Each row is a point on a landscape with many valleys, with its height.
A ball rolls from a point to the lowest of its 2 nearest points, and stops where none of them is lower. Distance is the straight distance between rows; heights are no part of it.
rares: [ 73 133 169 105 166 120  93 198 100  93 158  88 178 138 127 132  57  86
 128 190 183 114 101 173 110 135 165 164 161  76 124 163  99 169 114]  (h 406)
nusu: [113 133 117 144 174 132  73 189  92 147 162 146 140 152 130  76  79 105
 133 192 164  86 103 184 128 154 106  86 132  85 132 182 107 116 138]  (h 517)
Notak: [127  98  91 168 170 129  98 120 135 113  95  91 157 135 150 148 127 116
 121 144 133 126  96 112 126 122 177 154 138 140 130 127 107 126 131]  (h 261)
fena: [143 161 124 122 198 135 124 175 123 124 162  92 164 181 123 103 105 109
 111 128 187 121 152 152 123 180 151 118 108  72 157 204 126 183 132]  (h 654)
vot: [128 119 111 173 160 120  91 185 140 158 160 163 169 129 150  89  93 111
 122 204 147  72 106 181 142 146 105  71 139  88 122 178  71  75 127]  (h 536)
vut: [101  81 185  90  55 124 135 114 173 114  81 152 121  72 145 183 166 129
  99 134  67 160 122  98  89  60 139 150 141 139  97  88 108 123 120]  (h 514)
Zugev: [159 186 138 105 103 137 180 109 116 108 122 140 120 119  94 132 108 129
 136 107 149 154 158 121 114 131 107 103 112 141 129  89 133 164  81]  (h 283)
kapo: [143 165  90 122 147 117  80  61 116 103 107 125 142 117 137 165 138 129
 120 158 102 108 118 121 124 121 121 149 132 199 124 104  96 140 118]  (h 277)
lik: [142 128 144 156 137 135 156 192 137 139 145 119 162 142 117  99 100 113
 100 147 174 114 129 133 117 127 141 105 134  83 135 157  94 135 105]  (h 660)
limob: [147 141 123  59  79  85 139  46  62 129 139 129  90 151 154 149 159 164
 175  66  62 147 156 128 139 133  91 182 140 172 136  81 150 126 142]  (h 400)
guz: [118 142  95 148 188 106  67 104 155 127 135 100 115 126 153 162 172 156
 130 137  97  91 117 106 139 123 111 142 124 159 121 170 128 134 154]  (h 572)
makil: [116  83  97 139 150 125 103 107 103 125  70 106 133 142 175 128 145 120
 134 106 127 112  93  93 156 105 193 184 157 147 125 135 132 120 181]  (h 202)
kipa: [ 92 126 189 138 119 122 149 201 169 161 147 142 129 128 128 106 152 127
 106 140 117 103 128 129 129  99 109 110 149  91 100 146 118 111 147]  (h 248)
bak: [108 108 184 107  45  95 164 112 154 137 154 130  95  96 127 153 126 118
 155 129  64 177 139 151 107 133  99 119 147 145  94  55 150  95 103]  (h 161)
gavip: [114 136 113 158 178 136  97 166 104 148 163 115 133 154 100 106 104 126
 138 159 158 111 118 164 142 166 114 109 118 108 142 155 122 127 157]  (h 498)
reb: [ 86 135 211  52  53 126 163 113 104 124 104 168 100 107 118 140 123 145
 158 101 133 147 114 130 114  86  68 148 167 119 100  79 167 144 146]  (h 427)
Nefu: [128  94  75 162 176 152  48  98 119 162 157 109 121 149 106 135 132 138
 158 132 104 127 103 147 165 179 118 126  98 145 145 149 163  88 186]  (h 534)
feno: [ 90 109 171 143  65  93 151 150 214 151 157 157 102  83 117 129 141 121
 133 177  74 164 135 159 115 130 109 101 142 136  95  83 117  66 116]  (h 226)
vefe: [101  86 123 128 122 110 122 117 155 120  70 126 113 108 172 151 174 131
 135 128  95 107 103  93 118  75 168 180 169 152 112 128 104 116 161]  (h 193)
zakep: [182 145 108 119 150 159 173  98 104 119  96 143 122 161 128 103 134 135
 134  49 155 149 155  87 163 136 141 131 115 132 151 136 163 154 127]  (h 373)
zudud: [136 118 113 111 121 102 112  84  71 115 122  98 115 140 114 156 112 131
 171 121 115 158 117 151 116 170 132 152 137 168 128  62 141 134 160]  (h 434)
nipuz: [122 174 138 116 166 129 150 199 113 117 185 123 144 170  92  98  77 125
 119 140 200 123 154 170 104 167 117  94 110  76 156 184 129 176 120]  (h 669)
feb: [207 123  72 184 119 164 145 108 140 153 155 159 122 138 124  92 136 138
 106 102 133 128 143 112 175 147 124  92  97 146 147 145 152  83 125]  (h 127)
nev: [141 137 114 154 165 131  90 162 161 146 127 120 141 123 172 112 153 127
  88 146 118  68 125 103 125  94 117  97 124 112 104 201  92 121 111]  (h 578)
zinel: [108 118 139 101  54 104 114  85 188 133 127 194  54  95 161 124 215 148
 121 126  30 131 151 105 138  73 125 149 126 158 115 111 127  77 141]  (h 535)
Kobuv: [129 150 130 100 103  96 106  71 135 113 110 140 110 109 138 168 163 137
 139 141  63 127 135 127 116 108 108 155 148 189 111  78  94 115 135]  (h 326)
lesi: [145 156 159  98 119 122 194 123 131 105 138 101 146 128  86 160  84 122
 143 103 167 177 148 139  82 161 115 115 115 112 147  93 152 171  71]  (h 235)
roge: [ 98 107 167 125  90 121 179 172 109 141 141 133  95 131  99 100 106 136
 161 104 150 140 116 141 130 136 103 130 146 113 137  91 170 102 162]  (h 623)
Sesa: [115  92 134 115 109  77 118 100 101 112 131  80 122 116 118 178  87 112
 181 148 100 174 109 176  84 175 134 151 156 161 110  50 122 124 135]  (h 407)
zofig: [126 168 167 105 102 146 175 151  96 145 127 173 102 123 110  83 138 144
 129  85 143 114 146 112 154  86  88 106 136 107 112 126 159 139 134]  (h 436)
Nad: [115 158 113 119 193 111  91 124 138 106 103  91 181 129 183 148 131 107
  81 172 139  74 120 108 109 105 170 142 127 119 109 192  78 177  89]  (h 425)
masu: [186 106  52 158 203 182  76  65 134 128 119 112 156 152 122 135 118 120
 106 121 143 140 113 119 144 165 178 124  86 140 154 166 151 137 117]  (h 437)
ratep: [ 88 101 192  76  58 124 140 110 149 130  70 179 103 100 159 141 179 134
 116 108  62 135 126  86 123  57 119 150 152 142 102 101 127 122 162]  (h 489)
Luzu: [113 105 169  74  16 117 152  85 158 126 123 186  78  99 160 119 188 150
 112 105  34 146 160  92 139  61 114 144 122 146 113  92 134  98 123]  (h 515)
fudad: [102 127 172 125 112 128 135 167 180 135 115 133 120 103 142 132 192 142
  84 125  99 114 148  85 115  63 124 117 119 102  96 158 109 142 132]  (h 184)
vuza: [109  94 137 142 118 125 130 160 176 141  94 146 104 104 172 119 191 131
 111 115  98  88 125  81 128  58 147 142 147 118 105 165 108 109 148]  (h 114)
Sep: [178  95  71 166 138 177  86  82 110 153 132 164 114 134 138  95 117 124
 133 121 112 111  98 115 181 134 122 110 116 173 152 139 150  73 144]  (h 182)
gize: [111 168 133 117 158 119 142 134 123 105 121  87 175 130 110 166  96 118
 115 157 161 138 129 138  97 147 151 145 133 131 135 126 108 176 107]  (h 435)
pima: [131 129 125  86  78  94 131  73 124 120 132 134  90 130 162 156 182 156
 151  86  57 141 154 106 137 111 102 176 141 178 125  82 133 115 149]  (h 365)
vin: [ 97 189 176 101  82 119 145 132 128 130 153 170  98  96  77 118 128 149
 136 145 122 128 157 150 124 115  55  89 115 131 106  89 137 144 116]  (h 372)
muved: [171 119  69 138 151 164  75  52 122 126 131 152 105 140 152 124 140 137
 136 114  80 106 107  88 175 119 109 140 123 196 145 140 142  95 130]  (h 231)
dapum: [121 107 104 173 136 118 105 130 157 128 108 140 138 109 139 133 121 105
 141 171 103 116  94 131 134 119 143 122 139 155 129  98  84  85 117]  (h 310)
sipa: [150  95 103 154  97 135 159 128 127 139 101 143 105 130 157  94 153 131
 122  80 102 110 131  81 160  98 157 144 133 150 150 122 144  88 144]  (h 245)
nirem: [161 130  87 142 128 171 133 123  72  97 105 151 114 138  85  89  72 119
 138 128 204 159 134 147 116 142 142  95 104 128 147 108 138 143 114]  (h 120)
Nef: [147 176 136 111 145 154 173 154  93 131 131 163 104 142  94  81 113 149
 143  75 189 126 152 120 149 121  88  93 118 103 128 148 168 162 124]  (h 410)
buvim: [121 113  75 177 187 146  65 137 117 146 164 101 172 146 108 135  94 115
 131 181 139 118 106 181 136 194 147 111  97 106 158 166 107 103 139]  (h 480)
tabi: [138  78 151 141  63 117 200 133 153 123 116  86 123 115 136 153 125 114
 126  89 108 165 133 111 101 126 150 143 138 123 129  76 142 110  94]  (h 327)
rade: [ 76 100 230  39  33 130 152 106 135 132  72 205 104  90 143 142 129 130
 128 112 102 157 107 120 116  73  77 149 175 124  98  82 157 131 158]  (h 456)
bimu: [125 100  63 171 195 126  51 105 165 140 157 115 131 128 135 150 146 143
 149 153  92 102  95 126 155 156 119 115 104 149 138 177 137  89 146]  (h 551)
pefan: [163 122 137 108 103 142 213 117 111 129  94 119 123 146 125 120 129 139
 141  42 149 159 149  88 150 130 153 141 124 111 153 107 168 143 120]  (h 341)
Nol: [153 125 105 142  89 138 148 111 154 138 123 158  81 114 169 113 197 156
 115  70  85 101 155  64 160  81 130 142 121 149 135 153 152 103 133]  (h 200)
Sasib: [152 169 115 153 104 138 162 137 137 133 152 148 137 107  95 115 104 120
 114 148 138 133 151 140 121 142 110  80 102 136 140 106 122 126  89]  (h 319)
Pitel: [116 124 122 146 188 123 110 172 135 109 125  76 196 136 165 133 104  89
  88 174 160 110 110 135 108 131 205 152 135  86 134 179  76 155  82]  (h 362)
nipa: [135 130 125 116 137 129 156 135 102 108 136  92 126 157  75 134  92 134
 152  96 183 183 144 156 113 186 137 117 105 109 158  98 162 168 125]  (h 181)
Bol: [115 186 122 105 190 105 117  93 125  99 104  92 191 133 140 174 130 119
  95 151 157 114 136 114  94 122 167 165 132 139 119 160  99 205 108]  (h 470)
sitav: [193 109  86 167 116 169 151 119  95 136 121 145 117 139  92  87 100 121
 125  99 175 155 137 143 151 162 145  95 101 124 161 112 151 108 122]  (h 72)
fumaz: [139 145  82 153 145 144 102  99  84 108 120 120 141 120  90 138  83 109
 138 170 157 143 115 164 110 167 144 112 103 153 148  92 116 138 104]  (h 171)
ner: [ 83 127 165 123 129 110 133 159 123 136 126 117 119 131 104 131 121 129
 162 132 131 138 106 144 119 135 117 143 166 132 122  98 131 126 165]  (h 609)
mubo: [ 65 163 184 120 141 117 113 193 140 141 146 143 144 119 121 115 108 115
 124 185 129  94 121 149 109 109 102 113 151 104 108 150  83 147 134]  (h 304)
samez: [123  98 141 157  90 125 186 193 107 147 167 150 102 134  78  55 104 149
 133 112 189 136 121 164 146 145 105  99 136  87 139 117 173  93 159]  (h 634)
Tipun: [131 131 118 154 161 117  79 174 168 169 144 153 146 126 174  99 135 114
 106 184 119  56 118 143 135 110  91  76 135  99 101 197  79  84 115]  (h 556)
gen: [140 180 139 153  85 130 165 156 145 153 175 172 112 110  86  85 124 150
 114 153 142 121 156 156 144 126  71  72 108 122 112 119 144 105 119]  (h 345)
Kovo: [202 114  74 147 184 178 120  78 125 129 108 134 136 160 135 111 137 126
 120  67 146 143 138  91 167 149 168 128  98 143 157 164 160 137 132]  (h 405)
Veso: [131  97  82 183 183 122  91 159 153 115 119  91 181 120 161 143 120 103
 108 172 143 104  97 134 121 127 188 134 120  99 141 169  70 114  92]  (h 314)
Kabas: [159 150 115 125 205 122  85 154 143 144 131  95 152 167 187 102 128 111
  97 138 151  67 135 109 136 131 127 103 108  95 108 228 116 149 116]  (h 606)
ginam: [ 55 140 199 100 142 123 106 192 123 107 144 123 162 113 127 134  67  83
 129 214 160 104  93 168  99 109 127 142 180  90 114 144  84 152 116]  (h 359)
nipo: [126 103 151 121  94 108 155 109 126 102 123  70 149 108 122 188  94 107
 138 128 124 172 118 137  70 152 144 139 146 141 121  61 120 134  85]  (h 371)
Vez: [108 106 106 142 173 148  70 119  81 138 124 103 125 160 103 129 122 130
 164 134 146 136 107 157 158 182 140 147 124 130 140 123 152 126 188]  (h 518)
bibar: [159 138  95  91 121 112 104  50  43 114 141 114 101 156 126 148 133 149
 174  88 100 155 138 142 138 170 108 167 126 183 143  82 153 138 159]  (h 433)
par: [151 138 129 117  77 124 188 110 169 132 137 132  91 120 137 144 198 168
 115  65  79 141 179  73 150  91 123 134  95 125 128 124 159 129 109]  (h 250)
kines: [165 127 122  88  84 116 198  84 118 119 119 120 106 142 148 147 166 155
 147  32  94 151 166  78 146 114 134 164 112 135 139 103 163 143 110]  (h 299)
sus: [144 102 134 128 116 138 183 165  93 126 147 104 108 162  72 101 105 144
 148  63 197 177 145 156 137 182 140 121 102  80 165 124 181 143 150]  (h 218)
bika: [103 108 136 174  97 109 136 170 202 147 138 170 140  90 124 121 135 109
 125 195 110 124 116 159 127 112 125  92 139 126 113 108  77  62 114]  (h 270)
pegum: [ 73  95 208  96  89 127 131 147 181 120 100 119 146  90 136 187 146 119
 110 164 104 155 109 116  85  84 126 148 161 123  99 106  98 135 125]  (h 541)
Mosar: [148  69 104 148  87 124 164 112 122 123  95 102 114 130 155 135 139 121
 135  76  91 145 122 100 129 128 176 160 133 149 146  82 139  96 128]  (h 285)
pava: [134 157  62 148 180 141  61  70 100 115 116 126 165 117 128 148  93 106
 117 188 131 102  90 144 130 154 141 119 111 172 148 131 106 132 108]  (h 220)
dumek: [136 121  63 157 201 179  55  97 100 139 131  98 179 147 105 130  97 103
 114 163 166 132 105 170 126 191 177 127  82 100 147 163 129 141 127]  (h 462)
pid: [ 80 163 202  61  59 127 157 127 102 117 137 164  87  98  79 144 114 156
 147 121 151 148 135 146 103  97  40 114 127 111  94  84 167 154 112]  (h 399)
nuro: [ 80 153 158 106 180 111 115 167  96 111 145  78 172 152 121 137  87 112
 128 160 179 121 123 138 116 151 149 164 148  93 124 160 116 192 134]  (h 441)
Nore: [104 157 131 136 159 110 119 132 133 130 137  97 129 139 128 149 153 147
 132 120 116 115 138 108 131 134 112 142 130 146 122 136 124 142 161]  (h 590)
lofor: [127 102 134 122  62 102 112 101 191 102 132 144  61  69 145 173 227 162
 120 132  46 147 163 101 103  82 131 146 109 146 109 113 126 115 108]  (h 557)
dapeg: [171 181 108 145 154 165 138 136 104 144 143 178 115 142 112  71 109 138
 117 109 179 106 154 123 159 136  87  70 117 125 135 168 151 138 119]  (h 432)
Rar: [148  98 142 154 127 144 166 212 105 150 151 134 135 160 109  59 104 130
 109 102 198 113 125 146 145 138 135 110 147  71 134 161 134 112 156]  (h 645)
tubur: [128 136 117 121 142 103 141 100 131  95 113  72 173 110 120 191 111 123
 121 144 132 160 125 136  79 150 167 161 125 159 134  79 107 160  93]  (h 403)
finib: [162 170 124 116 213 148 121 124 131 135 123 110 149 177 148 102 137 126
 114  86 166 113 157 106 143 151 132 112 112 105 131 200 142 177 132]  (h 633)

Where does a ball stop that starts at each point below?
pid -> nipa
pima -> sitav
nuro -> vuza
samez -> Nol
Kabas -> Nol
gavip -> Nol
zakep -> Nol

Call two points neighbours if one is among the 2 nearest of the other. Go from one point of each pair to the other, from neighbour to neighbour, staying as low as possible. Name the highest point that can't be avoided.
sitav and nipo -> zudud
Nol and vuza -> tabi
bak and vuza -> dapum
